A landscape with many peaks, sampled at points; each row gives a point and its height.
From any point a climber steps to the highest of the 4 points nearest to it. It stops when none of these is higher. Distance is the straight distance between rows; heights are no part of it.
<361> h=3.18: [143 143 111 152 135 184  96 133 143 147 122 143 156  67]
<95> h=0.37: [151 151 126 123 121 158 114 117 145 138 110 132 131  81]
<103> h=1.80: [112 180 135 100  70 189  95 134 162 123 106 142 130  99]
<310> h=7.31: [102 182 112 122  70 214  75 167 167 122 126 153 156 122]
<290> h=7.64: [138  75 139 108 129  57 164 147 127 108 163 107  79 190]
<516> h=8.10: [132 157 119 133 114 186  91 140 152 141 118 139 145  79]
<78> h=7.36: [ 94 100 133 139 149  49 164 117  98 119 147 115 121 204]
<113> h=6.80: [122 130 121 160 179 102 155  95  76 119 112 133 148 151]
<472> h=3.41: [ 46 106 166 156 149  52 126 134 112 133 178 127 149 232]
<553> h=7.14: [147 113 128 118 154  93 162 104 112 125 118 111 114 134]
<317> h=8.64: [143 126 102 170 151 188 101 145 132 147 133 150 177  70]
<479> h=5.96: [148 124 127 124 146 102 156  98 111 127 111 113 112 117]
<270> h=5.45: [138 117 103 176 156 192  95 157 135 146 139 152 193  71]
<430> h=4.07: [146 128 104 170 157 180 114 123 113 142 123 146 159  77]
<327> h=8.33: [123 112 127 134 162  74 164 109  95 116 125 116 118 171]
<128> h=7.97: [135 155 149  80  93 145 122 119 149 126 101 123 101  93]
<563> h=3.76: [108 181 127 114  65 200  91 145 164 129 111 144 136 104]
<282> h=8.32: [ 89 186 114 119  59 211  84 168 172 115 128 155 154 126]
<326> h=6.25: [112 177 115 124  74 207  78 162 163 138 122 148 158 104]
<584> h=7.15: [102  69 140 132 128  59 142 144 117 112 182 118 102 226]
<347> h=3.88: [146 138 145  95 112 129 133 115 144 134 108 123 105  93]
<355> h=6.09: [136 123 111 167 178 124 150  87  77 121 112 140 148 132]
<589> h=8.22: [152 136 125 122 130 136 133 106 132 133 105 119 118  91]
<569> h=0.17: [130 161 129 109  91 178  99 129 155 138 107 131 128  87]
<404> h=1.28: [157 138 121 138 142 149 132 107 122 140 111 128 133  86]
<350> h=3.87: [122 171 122 124  92 192  88 145 160 140 119 140 148  91]
<353> h=5.27: [ 65  97 158 148 141  53 127 133 112 122 176 120 134 234]
<12> h=7.74: [131  84 136 108 138  59 165 135 122 111 154 110  89 185]
<305> h=6.79: [ 86 109 140 146 161  50 160 115  89 119 139 116 139 204]
<329> h=6.11: [145 126 148  80 113 108 143 127 139 124 108 115  92 111]
<240> h=5.48: [144 123 119 141 160 109 150 102  95 124 106 119 125 119]
<544> h=4.51: [130 154 113 139 114 194  89 150 156 150 126 145 160  82]
<313> h=5.03: [117 156 101 141  98 199  76 169 166 148 128 142 167  95]
<419> h=1.92: [133 162 137 100  89 162 107 124 151 134 101 129 112  89]
<85> h=7.54: [127 122 123 147 173  86 162 100  80 120 117 121 132 159]
<116> h=2.16: [155 137 123 130 140 144 136 111 130 139 107 123 125  89]
<338> h=4.92: [144 125 116 170 172 146 135 106  92 126 116 144 155  99]
<482> h=5.92: [ 67 108 147 145 160  52 144 117  98 127 152 122 141 220]
<217> h=4.18: [130 150 108 152 118 201  77 170 160 157 140 154 170  83]
<30> h=7.53: [127  73 136 116 127  57 152 146 123 103 180 114  85 207]
<213> h=7.63: [115  90 129 130 139  57 166 127 107 116 147 112 106 195]
<196> h=7.73: [150 104 134  95 128  80 166 119 119 115 129 111  89 141]
<493> h=7.86: [139  98 134 111 141  74 165 122 116 118 135 105 100 159]
<164> h=7.52: [146  94 151  78 119  73 160 143 132 117 144 106  72 154]
<131> h=0.54: [150 145 118 140 132 166 110 118 132 145 115 133 145  78]
<188> h=3.53: [128 163 145  87  75 162 105 124 156 124 105 129 112  91]
<277> h=5.93: [148 119 153  75 109  99 146 127 139 119 116 110  85 117]
<525> h=7.01: [140  67 142  98 122  67 156 156 135 101 176 119  70 195]
<157> h=8.58: [148 151 132 113 111 155 118 112 146 136 100 128 119  85]
<485> h=2.95: [151 128 113 159 157 153 124 111 115 138 122 141 148  83]
<300> h=7.05: [150 118 135 109 132  99 158 113 119 120 114 107  99 118]
<169> h=7.35: [ 95  84 138 140 146  52 153 131 107 113 167 113 115 220]
<119> h=4.65: [149 118 103 177 166 177 108 126 113 140 126 144 178  76]

Two climbers start at each pair of points below. Name the first point that both come to, or write -.
<12>, <277> => <493>
<479>, <196> => -
<313>, <563> => <310>
<404>, <188> => <157>
<300>, <485> => <327>

For each start below, name the point where the climber stops.
<569> => <516>
<329> => <157>
<116> => <157>
